Each row is a point on a tangle of strands that fork and nearly touch. The rows are in no order.
Points whose rows are less than 53.5 apart are linked; no others are. Some points are linked to none.
Q_980: [ 20  -4   3 -19 -10 -17 -25  -6  -7   0  18   6   5  -9  -1   7  10   2
  20  21  12  21   9]
Q_545: [ 10  10  -1  12 -14  -9  -4   9  -5   3  18  -4  -8  21   8 -16 -18 -13
  11  25   7  -6 -18]
Q_114: [  5  -6   2  -6   7 -13  13  11   2  10   2  -1 -13  12 -19  -8   4   1
  22  17  23  -1  -1]
Q_851: [-13  16 -17   1  -3   1   6  21   0  -8 -12  -4  -5 -14  12   5 -18   0
  -5  22  -4  -5   0]
Q_775: [ -8  -2  -1 -31  12  16 -16   0 -16 -13   5  -6  27 -12  -1  -1  -1  -1
   1  -7   1   3 -16]
Q_639: [ -8   3   8   1  12  -1   7  26  -8 -15 -12 -24  -1 -27  14   5 -10   9
  -4  25  -4  -2 -11]
Q_482: [ 20   8  -2   6 -16 -20 -13   6  -1  11  12   2 -11  14   2  -6   4 -17
  26  41  15  -3 -10]
Q_521: [ 17  -2 -18   7 -22  19   8 -10 -19   5  17  20  -9   0   5 -22 -21 -20
 -18  -1 -17  -7  -8]
Q_94: [  4 -10   4 -12  19  33   6  -1   2   8 -17  -7  29   4 -15  18  14   7
 -15 -19 -15   7  11]
Q_556: [ -3   1 -25   8 -16  20  -2  -5 -10  -2   4  20 -20  -7   8 -11 -18  -6
 -17  10 -29  -1  13]
Q_994: [-14  -1  -6  13   9  -4  12 -11  19  -4 -15   7 -14 -16   4   4   0   6
 -14 -28   0 -13  14]
Q_375: [ 15   1   3  -7  22 -16 -11 -12  -6   7  17  -5   0  -6  -6  22  -1   3
   5  -9  25 -28   0]
Q_857: [  9   0   3 -10  10  -6  23  -8  -2   9  17  12   8  -6  -6 -10  20 -16
   0 -13  22  12   0]
Q_139: [ -1   6  -6 -10  19 -14  12   0   2  23 -10  13 -21   5 -19  -5  12   8
  29  28   9 -18   3]
Q_722: [-12  20   0 -12   0  18   2   5   5  27  -9  -5  19  11 -23   9  -2  -6
  -5  -7  24  -4   1]
Q_787: [-13   4   0 -17  -4   9   6  15   0   0 -14  -7  15  -1 -21  -3  -9 -18
  -3 -22  25   0  -3]
Q_735: [-15   7 -20  12 -14   8   6  -5  10   7 -10  28 -42  -3   7  -3 -15   1
 -10   7 -28 -11  23]
Q_906: [-23  -1  10  17  27  11  -1  -3  13  -4  -1  -7  18   7  25   9  11   7
 -17 -16  -2   4 -15]
Q_778: [-12  -9 -23 -27 -14   2 -24   2  -2 -19  19  17   4  -8   1   0 -12 -10
  -2  -7  -8   1   2]
Q_802: [ 10  -5 -16   1 -14  17  13  -8  -7 -17   3  12   9  -9  13 -18 -19 -26
 -10 -18 -14 -10 -11]
Q_342: [  9 -22  -2   1 -25   3 -15  19 -15  -6  -2  -3 -22  23 -14   6 -35   2
  -2   5 -26  -1   7]
Q_165: [ -8 -12 -14  -4  16  10 -11   1  10  -3 -10   4  -3  -5  -9  17 -14  16
   5 -16  -2 -27  -2]
Q_510: [  5  -9  14  19 -10 -22  -8   1  -3 -24  15  -2 -17  -2  25  -1   9   5
  -1  -8 -11  24   8]
Q_327: [ 18   4 -21  15  -2   6 -18  -7 -10  15  11  14 -28  11  12  11 -19  -7
  -4  23 -13 -27  14]
Q_750: [ -6   8  -8  36 -11   3   2 -14   9  -5   4  12 -38   2  28   2  -2  -5
  -8  -4 -20 -14  15]
Q_457: [ -8   7  -4   9 -33  -4  -4   6  10 -10 -11   0  13  13   9 -14  -7  -7
  -2   7  -1  21  -4]
Q_127: [-11  34   1 -22   1  16   7  -4 -17   5   8 -10  20  -8 -22  -1  18 -26
 -28 -14   0  15  10]
Q_207: [-15 -10   0  -3  26  22   4  -4  10   2 -12  -2  21   7  -7   8  11   7
 -16 -27  -4  -4 -10]
Q_476: [  8 -20  -6   1  -7  16   9   5  -3 -15 -11  -2   9   6  26   4 -30 -17
  -3 -17 -18 -15 -13]
Q_530: [-18   6  -5  -2   2 -19  12 -18  19  14  18  28 -12  14   6 -22  19  -8
   5   7  10  12  -8]
Q_424: [  7  -3  -1   3 -27   9  -8  16  -7 -11 -12  -7  12   3  16  -5 -15   3
   9  27 -22  19 -11]
Q_833: [ 11 -12  -2   9  18   8   5  -4   1 -11  -1  -4   2  -3  32  11 -17   0
   5  -8 -10 -20 -12]
Q_760: [-10  10 -11  15 -11 -15 -11  14   9 -16 -13 -12  -2  -6  22  17 -17  -8
 -17   4   8  -1  11]
Q_360: [-24  16   6   3   5  -1  -9   0  -8 -19 -11 -19  16  -4 -18 -13   1  10
 -15 -15  -4 -12 -19]
Q_17: [ 13   1 -10  -5   2  -9 -16 -10   7   8   2   6   5  11  -1  14 -13  -6
  19   3  25 -23  -2]
Q_771: [ 18 -14  18   5  16  20   9  -1  -5   7 -15 -16  27   1  11  16  13  10
  -4 -11  -9  17   5]
Q_307: [ 24  17  -5  -2 -16 -29  -9  -9 -13   2  17   3  -7 -10  -1  -5   5  -6
  18  26  19  -1  13]
Q_696: [-13   2   8 -11   9  -2 -15  23 -11 -22 -20 -27   8 -16   0  13   6   7
 -24   9  -5   6   3]
Q_514: [  4  -7   5 -14 -11  -7  -6  -4   1   3  11  -1  -2  -1 -33 -11  -3  -1
  13 -36  20 -12  -6]
Q_280: [ 25  -1  15   3  24   7  10  -3   2  13  -7 -10  19   4  11  16   5   4
   1  -2  13  -2  -2]
Q_921: [  6 -13  11 -13   8  23   4  10   0   6 -13  -9  28  -8   7   1   6  10
   6  16  -6  20 -15]
Q_749: [-14  12  -9  12  -4   0   4   9  -8  13  10   5 -14  23  -7 -24 -17   5
   6  28 -11 -13 -25]
Q_34: [ -8  -6   6   1  11 -12 -35   0   2  -5  11 -12  15   0   9  19   2  16
  -6   0  -3   7  -4]
Q_389: [-26  12 -10 -24  -2  14   8 -10   5   8 -14  19  14  -7 -16 -14   8   5
  -1  -8   2  11  -2]
Q_968: [ -8 -16   5 -12  -1   2  16  17   1 -12 -18 -10  17   5  -9  -1  -4 -29
 -19 -22  14  17   2]
Q_899: [ 12  25  -2  -5 -14 -18   8 -15 -12   4   8   8  -7 -15 -24 -20   0  -6
  17   0  22  -9   4]
Q_328: [  0 -21   9   8  10  -4 -14  -3  18  -2  -4  -8   2  10  -7  23  -8  12
  -2 -38   3 -16   5]
Q_425: [ 24  -7  18   8  28  13   4  -5   7  22 -14 -10  -3   0  17  21  29  11
  17  12   7  -2  11]
Q_96: [ -9 -15 -12  -4 -25   9 -14  16   7  -8  -4  11 -13  17 -22  -5 -15   8
  13  10 -14   5   4]
Q_611: [ 15 -28   6   1  -8   4  13   3   3 -12 -11   7  -1   5  -6  -7   8   8
  20 -11 -11  14  11]
Q_589: [ 16   4 -15 -11  -2   1  -4  -3 -16   2  18  15 -13 -10 -12  -9  -7  12
  21  19 -11 -13   1]
Q_900: [ 18  -9  20  -1   0  -7 -14   5 -15 -12 -14 -19   9 -18  -6  11  11  27
  12   5 -12  18  16]
Q_464: [  3  -4   8   5  31   5  12   0  12  24 -19   2 -26 -12  21  21  28   3
  21  27   6  -2  16]
Q_699: [ -2 -20   6 -10   1   1   4  -4   9 -14   1  -2  17   6   3   7  11 -18
 -16 -29   6  21   3]
Q_958: [ -1   4   3   1 -17 -12  18  -9   3  -1  14   7 -20  -5 -36 -21   0  -8
  16 -23  12 -19  -6]
Q_200: [  3 -14  15   0 -25 -17 -15  -4   5 -12   0 -14   1   3 -24  -6 -10  -6
  -2 -36   5 -12  -3]
Q_635: [ -9   6   1 -12  21  19 -15 -10  -1   3   6  -3  30   4  -7   9   1   7
  -9 -22  10 -13 -18]
Q_166: [  2  13   3 -12  33  -3  25  -3  11  37 -17  10 -13  -8   2  24  21   5
  -1  17   9   0  22]
Q_925: [-17  13  10  -5  16   8 -10   7 -11 -10 -14 -31  17  -4 -23  10  11   9
 -31  -4  -4  -6  -3]
Q_7: [ -2 -16   5  14  15  20  10   5   3  -9   2  -3 -15  -5  42  11   3   6
   9   0 -15  -1   3]
Q_294: [ 14 -19  19  -3  -7  -8  12  10  -1  -6   1  -3   9  -2  -7  -8  21   3
   7   4   1  37   6]
Q_942: [-18  24   0 -21   9  15  16 -10 -10  15  -2   9  25 -12 -11 -11  24  -1
 -21  -5  -8  16   1]
Q_726: [-14  -2 -20 -11  -1   2   1 -16  22  10  -6  22 -16  -2 -24   3 -13  12
  10 -14  -6 -29   5]
Q_54: [ -5  -8   3  -9  -4  18  -2  10  -3  -8   1  -7  19   0  12 -14 -10   3
  12  22 -12  13 -31]
Q_960: [ -5  -4  -7   7 -21   2   5  16  -4   4   7  14 -23  17 -16 -21 -10   7
   7  29 -19  12  -7]
Q_673: [-11  24   1  18   3  -3  14 -14   8   8 -16   6   9  -2  17 -14   9  12
  -3   8  -4  -3 -12]
Q_281: [-20  10   4  15   4   3   5 -19  10  -3   6   1  21   7  12 -21  11   9
 -15 -16  -3   1 -26]
Q_49: [  7  -9  22  21  24 -19  11   2   5  12  17 -11 -11   7  13   7  25   0
   1   3  16  11  -5]
Q_595: [ -1 -24  20  -8 -15 -32 -18  -1 -10 -18  -7 -17   0   9  -9  10 -13  -4
  -2 -25  -5  13   8]
Q_806: [  7 -22   2 -14  -5  -4  -6   8   6   1   3   0  15  14  14  17 -10 -16
   9  10  16  23   7]
Q_931: [-13  13 -10  10 -25  -7  11  -7  16   2   3  18  -1  14  -1 -26  -3  -9
   2   5   4   8 -10]
Q_141: [ -9  -5  10  20  34  16   9   0  11   4 -10 -14  -3   4  32  24  10  20
  -1 -12  -2  -6   4]
Q_148: [ 13  -4  10  14  25 -22   2  -3   3   1  14  -7 -11   1   5  22  11   2
  -8 -17  21 -11   9]
Q_574: [ 19  10  -8  25 -15  -4   0  -4  -3   6   2   1 -17  10  13  -4 -23 -11
   0  10  -4 -28  -6]
Q_311: [-19  -2  -1  10 -13  -3  -7  -6  12 -16  -5 -10  -4  -3 -18 -15  -5   5
 -10 -29  -6 -19 -14]
Q_213: [-18   9 -18  12  -9  17 -10   6   2   3  -5   0  -2  11   1  -9 -23  20
   1  17 -22 -18 -20]
Q_894: [ 10  15  13  -6  -9 -13   1   1 -18 -12   4 -17  11 -22 -13  -4  22  -5
 -22  -4   4  23  17]
Q_889: [  5 -16  24  14   6 -21  -7   7   2  -5  19 -18  -9   1  23   4  14   5
   5   9   1  21  -7]
Q_939: [ -4  13  -7  31 -17  -1  -6  -7  14 -12  -8   1 -14  -5  33  13  -2   1
  -6  -6  -3  -2  26]
Q_580: [  7  26  15 -14   1   0   5   3 -20   9  17 -15  27 -10 -14  -3  20 -12
 -11   2  12  24   6]
Q_122: [  2   3 -19 -16  -8  -5 -20 -11   0  -8  20  20   7 -11   6  -2   5   1
  11   2  12  13   9]
Q_71: [ 10 -11 -12  -4  -3   4  10  -5  -3  -7   6  16 -11  -3 -10 -15  -2   9
  15  -7 -12  -4  -3]
Q_26: [-35  33   0   8  11  -2   5   2  10  12 -20   0   6 -17  16  -2   7  16
 -21  23  -7   5  -1]
Q_175: [  7  -4  17  -6 -17 -15  -5   6 -17 -21 -11 -16  13 -11 -17 -16   9   9
   3   4  -5  23  10]
Q_335: [ 15 -13   4 -12   9 -10  26   2  -1   5  12   4  -2   7 -11  -8   1 -16
  17  -8  30  -5  -8]
Q_985: [  7  18   1  -9  -5  -1 -12  -9   8  21   1   1  11  14 -22  11   5  -8
   7  -5  37  -5   4]
Q_703: [  4  -3   9   0  13   0  20   2   6   9  10  -2   9   3  -6   7  24 -16
 -22 -16   8  21  13]
Q_701: [-11  17 -13 -13   0  -1  13  -4   8  20 -23  16 -16   2 -23  -6 -13  10
  20  14   4 -26   1]
Q_300: [ 19   0 -10  -2   6   3   4   0 -13  15  16  15 -33 -10   2 -13   3   0
  13  40 -22 -11  -1]
Q_677: [ 21   4 -12  13  -8  -6 -14   1 -21  13  30  15 -33   6   9  -5  -9 -13
  -6  35 -12  -9   6]
Q_154: [  1 -23   8   5 -10 -19 -17  -1   1 -30   5  -3 -13   3   4   9  -4   7
  -5 -19 -13   8  15]

A fork is a point with three links. Follow the links from the first point to the second and name the forks in between, in order.
Q_207 / Q_514: Q_906, Q_200
Q_574 / Q_141: Q_545, Q_307, Q_200
Q_894 / Q_342: Q_175, Q_545, Q_749
Q_939 / Q_464: Q_906, Q_207, Q_771
Q_735 / Q_175: Q_200, Q_307, Q_545
Q_899 / Q_942: Q_307, Q_545, Q_175

Follow the links from the first point to the second, and from the first to the third. Name the last point that the two ways share.
Q_175 / Q_639 / Q_960: Q_545
Q_775 / Q_851 / Q_931: Q_207
Q_148 / Q_574 / Q_635: Q_200
Q_900 / Q_122 / Q_722: Q_307

A fork is a point with three links, a tip a point with one. Leave the first point through the second and follow the links. Name the first fork or tip that comes.
Q_985 / Q_722: Q_328
Q_476 / Q_802: Q_200
Q_639 / Q_851: Q_906
Q_294 / Q_611: Q_545
Q_574 / Q_327: Q_175
